Points, in no order, along strands that fork, close into loops and pass close to each other.
In the rows, 128 means zero.
Points whose rows are less than 34.9 apart are linked; no others are.
<73>: [146 121  94 163 108 126 119 136]
<192>: [110 100 141 143 147 114  92 118]
<451>: [123 119 126 154 126 141  97  97]
<194>: [110  85 151 104 147 114 146 168]
<732>: [148 124  86 168 124 171  97 104]
<159>: [127 102 112 161 112 107 114 142]
<347>: [110  93 131 105 120  93 164 189]
<634>: [114  67 154 117 178  87 106 177]
<684>: [129  57 162 105 153 103 161 198]
<584>: [113 138 133 121 113 141 121 107]
<311>: [117 147 128 120 105 133 129 120]
<475>: [124  90 108 162 113  94 116 153]
<569>: [172 166  85 152 111  95 163 148]
<370>: [106 109 157 115 165 128  98 113]
<317>: [106 110 128 124 117 107 137 152]
<322>: [117 138 144 139 134 162  88  68]
<343>: [111  85 116 150 115  84 124 162]
<546>: [100  66 133 128 141  75 129 182]
<644>: [151 201 116 113 112 107 173 122]
<169>: [176 167  71 157 120 144 138 122]
<88>: [128 115 123 164 135 145  84  89]
<62>: [141 183 143  70 118 147 186 139]
<778>: [104  77 124 138 128  79 129 173]
<25>: [113 178 151 101 120 184 117  64]
<472>: [120  97 121 162 125 114 103 126]
<72>: [176 177  85 151 111 130 147 119]
<133>: [158 165  97 152 107 159 119 102]
<195>: [107 161 154 115 131 178 102  57]
<490>: [108 103 128 133 121 107 122 141]
<225>: [106  73 149 123 171  87 103 166]
<461>: [109  90 138 146 146  97  99 134]
<410>: [123 154 125 115 100 125 141 130]
<377>: [138 156 114 141 102 149 119 100]
<421>: [103  80 140 131 155  90 105 151]
<18>: [156 139  85 160 106 128 127 134]
<120>: [109 128 149 131 139 147  95  82]
<575>: [104 102 155 112 159 123 113 131]
<353>: [107 104 147 133 156 121  87 111]
<390>: [109  90 156 105 159 123 130 151]
<160>: [152 201 140  67 127 137 203 136]
<386>: [158 158  93 146 101 104 148 144]
<655>: [108  76 133 108 130  88 161 197]
<55>: [142 128 103 170 127 173  91  80]
<640>: [112 177 156  89 122 191 128  72]
<359>: [143 105  87 173 117 135 109 130]
<12>: [146 111  92 174 124 150 101 115]
<131>: [163 187 102 137 106 117 151 120]
<320>: [133 184 125  99 105 127 157 124]
<68>: [157 195 109 127 106 109 166 122]
<670>: [131  91 125 175 156 122  69 106]
<512>: [126 112 116 162 118 130 104 113]
<287>: [147 209 127  92 116 120 183 121]
<176>: [168 167  81 157 115 158 126 110]
<155>: [136 121 116 169 134 164  84  78]
<439>: [118 151 145 138 129 172  90  60]
<756>: [119 173 169  77 129 204 140  77]
<252>: [121  72 158  99 146 114 161 185]
<508>: [128 101 131 167 149 130  73  98]
<124>: [103  70 140 113 144  88 146 186]
<282>: [124 164 172  74 133 203 152  90]
<428>: [108 133 144 124 130 148 108  94]
<493>: [147 213 133  81 123 129 193 124]
<234>: [125  57 162 108 181  92 125 193]
<675>: [132 169 120 108 101 121 151 134]
<561>: [132 182 132  85 112 135 171 134]
<401>: [129  54 165 106 167  97 147 195]
<599>: [140 157 172  69 126 198 167 110]
<53>: [109 107 126 112 113  99 149 170]
<236>: [148 147  98 145  96 112 136 140]

A piece is all that can be reached along the links. How many separate loops has the piece of each point below (a circle has one, a figure eight two, a Y none), and how many tips (points with one link)?
<451> | loops 0, tips 3
<756> | loops 0, tips 2
<194> | loops 1, tips 0

Name the points in between on the shortest way along the links from the first point to the second, in order.
<353> / <390> | <370> > <575>
<194> / <234> | <252> > <684> > <401>
<508> / <472> | <88> > <451> > <512>
<176> / <493> | <169> > <72> > <131> > <68> > <644> > <287>
<282> / <25> | <756> > <640>
<160> / <311> | <62> > <561> > <320> > <675> > <410>
